Each row is a point on a tangle of strands that fork and nearly touch. The rows are in no order.
(in the rows, 128 means zero)
Two points are linked if the straight distance between their rows is under 44.6. Some points are linked to none.
K942: [125 103 154 120  97 104 121 105 160  82 101 136 141 109 170]
K703: [150 143 180 122 149 169  82  83 104 151 109  72 143  49 108]
K723: [127 114  47 164 146 126 155 144 158 106  96 122 132 164 135]
K568: [102  96  80 158 133 120 163 132 181  99  63 121 128 153 156]
K806: [151  99 160 146 145 183  69  76 141 175 100  69 160  79 146]
K216: [151 151 173 119 145 171  89  89  94 143 106  74 138  50  94]
K264: [146 147 175 122 160 162  95  83 121 155 138 102 130  85 124]
K647: [145 140 157 109 111  94  97 106 131  91 144 137 151  93 161]
K97: [130 137 114 130 143 185 173 174  88 201 165 156  99 151  63]
K339: [138 149 134 129 153 179 144 122  99 175 146 136  98 127  72]
K559: [154  97 145 154 144 193  78  78 145 172  94  66 156  95 136]
K48: [ 82 129 146  88  77  92 149 172  88 114 138 152 103 150 110]
K319: [ 79 104  77 145 121 118 179 156 148 109  87 127 108 176 134]
K291: [ 88  99 116 133 113 109 165 131 154  98  91 130 118 161 144]
K426: [139 168 186 113 161 138 103 103 108 151 162 120 118  85 112]
K579: [159 108 106 171 175 184 107  91 164 169 108  88 144 142 135]
K371: [111 148 131  92  84  94 141 181  79 121 164 161 115 137 104]
K607: [135 111  53 170 147 127 149 131 176 104  81 116 143 155 152]
K345: [136 149 122 128 144 154 149 151  96 177 179 155 102 147  87]
K199: [150 114 170 133 141 178  69  76 124 164 101  68 157  63 130]
K361: [ 73 132 193  80  86  72 131 133 109  95 132 151 115 124 133]
K586: [138 108  95 144 123 116 138 123 157  91 104 128 140 145 150]
K416: [121  87 109 152 118 117 142 113 189  93  67 122 138 130 171]
K598: [123 125  36 162 143 129 169 165 140 124 114 128 119 176 119]
K3: [146 134 178 127 156 169  80  79 124 157 126  91 142  76 133]
K171: [104  96 163 118  98 101 137 107 164  87  94 138 131 127 167]
K411: [137 150 170  99 107  80 101 114 122  86 150 143 144  87 153]
K296: [141 112 140 119 102 102 111 104 151  83 115 136 150 110 168]
K238: [ 62 124 193  76  83  75 135 137 109 105 130 152 108 142 136]
K195: [107  92  93 153 127 119 156 122 188  97  63 122 135 143 163]
K120: [151 108  80 156 133 125 129 117 172  99  98 119 149 144 159]
K692: [139 152 122 126 138 136 136 152  98 156 181 156 112 145 100]
K474: [ 97 110  54 152 126 121 178 166 143 109  92 124 114 175 127]
K991: [114  85 146 133 106 111 136 108 180  90  80 132 133 125 177]
K769: [ 79 100 100 141 120 111 172 143 156 102  85 128 112 169 142]
K392: [165 116 100 159 162 148 107 102 163 136 127 111 149 144 151]
K793: [ 97 137 133  93  78  93 144 175  85 111 147 155 110 145 107]
K190: [164 117 101 152 148 135 110 109 158 123 133 123 147 141 152]
K45: [144 120  71 157 145 127 139 130 150 114 124 126 135 160 136]
K503: [111 162 148  78  81  84 138 217  58 142 178 166 117 123  93]
K738: [138 148 131 129 152 165 142 132 100 175 164 145 101 138  83]
K848: [148 125 147 115 108 101 101 105 143  88 128 137 155 100 168]
K909: [161 115  95 169 173 167 113  99 166 154 120 100 141 150 142]
K154: [125 160 130 102 104 100 136 175  81 134 183 162 118 132 103]
K594: [ 57 127 188  71  80  76 139 157  97 113 136 153  98 148 123]
K652: [ 70 127 168  77  76  85 144 169  87 117 137 154  97 148 114]
K525: [120 141 172  93  93  81 115 117 122  79 136 148 137 101 149]
K224: [153 100 130 161 153 196  89  80 151 173  91  70 151 111 131]
K27: [145 153 173 120 162 153  97  91 118 154 148 117 124  94 124]
K672: [140 169 175 114 157 131 114 117 102 153 175 135 112  96 104]
K356: [139 168 162 114 150 130 120 125 100 155 180 143 112 111 102]
K135: [131 143 114 130 144 170 159 165  91 189 173 156  99 150  74]
K636: [147 127 179 126 146 172  76  77 116 158 106  73 147  58 126]
K664: [120 102 113 135 111 112 143 117 159  87  94 131 135 140 154]
K802: [125 173 154  97 118 102 137 197  69 166 199 168 117 118  87]
K528: [135 170 152 107 137 113 125 147  90 153 192 157 114 116  99]
K177: [151 136 108 139 141 129 123 118 132 123 153 136 134 144 133]
K800: [158 148 150 126 138 183  91  90  95 141  98  72 140  62  84]
K66: [121 169 149  88 102  93 134 203  66 151 195 168 119 121  94]
K531: [130 166 143 104 120 102 129 164  85 143 191 161 120 125 101]
K583: [155 105 118 167 166 197 101  83 159 172  95  74 146 132 127]
K863: [ 97 138 181  87  88  77 125 120 116  83 130 149 128 111 140]
K855: [138 148 116 125 130 124 133 145 103 142 177 156 117 146 108]
K554: [ 96  96 130 128 110 106 153 119 160  91  91 135 125 150 155]
K654: [147 125  60 166 161 142 146 132 149 134 127 126 129 170 129]
K875: [156 125  93 146 144 129 125 115 146 117 136 129 143 149 142]
K510: [107 118  40 157 132 124 178 172 138 117 104 128 113 176 119]
K152: [126  84 129 141 109 114 132 110 183  90  76 126 140 123 175]
K973: [138 129  38 169 156 137 159 155 143 135 126 130 123 177 120]
K670: [108 154 137  84  78  90 141 205  67 134 169 165 114 134  98]
K332: [147 103  68 168 141 126 134 123 179 102  85 113 149 144 161]
K864: [146 142 110 132 137 125 126 126 119 129 163 145 127 146 121]
K80: [157 138 142 132 157 144  98  93 137 140 152 123 140 120 142]

A fork is a point with three links, a tip a point with one. Leave the first point through the second and follow the links. Name the first fork or tip that comes.
K296; K942: K568
K66; K503: K371
K224; K583: K875
K120; K332: K723
K800; K216: K636
K177; K864: K345

Follow the links from the first point to the second, and from the first to the third. Name the last point that the two ways share.
K66; K356; K48: K371
K48; K531; K503: K371
K692; K973; K909: K875
K216; K27; K559: K636
K510; K864; K392: K875

Name the points in between on the shortest way along the links from the first point to the second, in order.
K296; K863: K848 > K647 > K411 > K525
K224; K177: K583 > K579 > K909 > K392 > K190 > K875
K45; K855: K875 > K177 > K864
K723; K664: K607 > K332 > K120 > K586
K802; K652: K66 > K503 > K670 > K371 > K793 > K48
K875; K598: K45 > K654 > K973
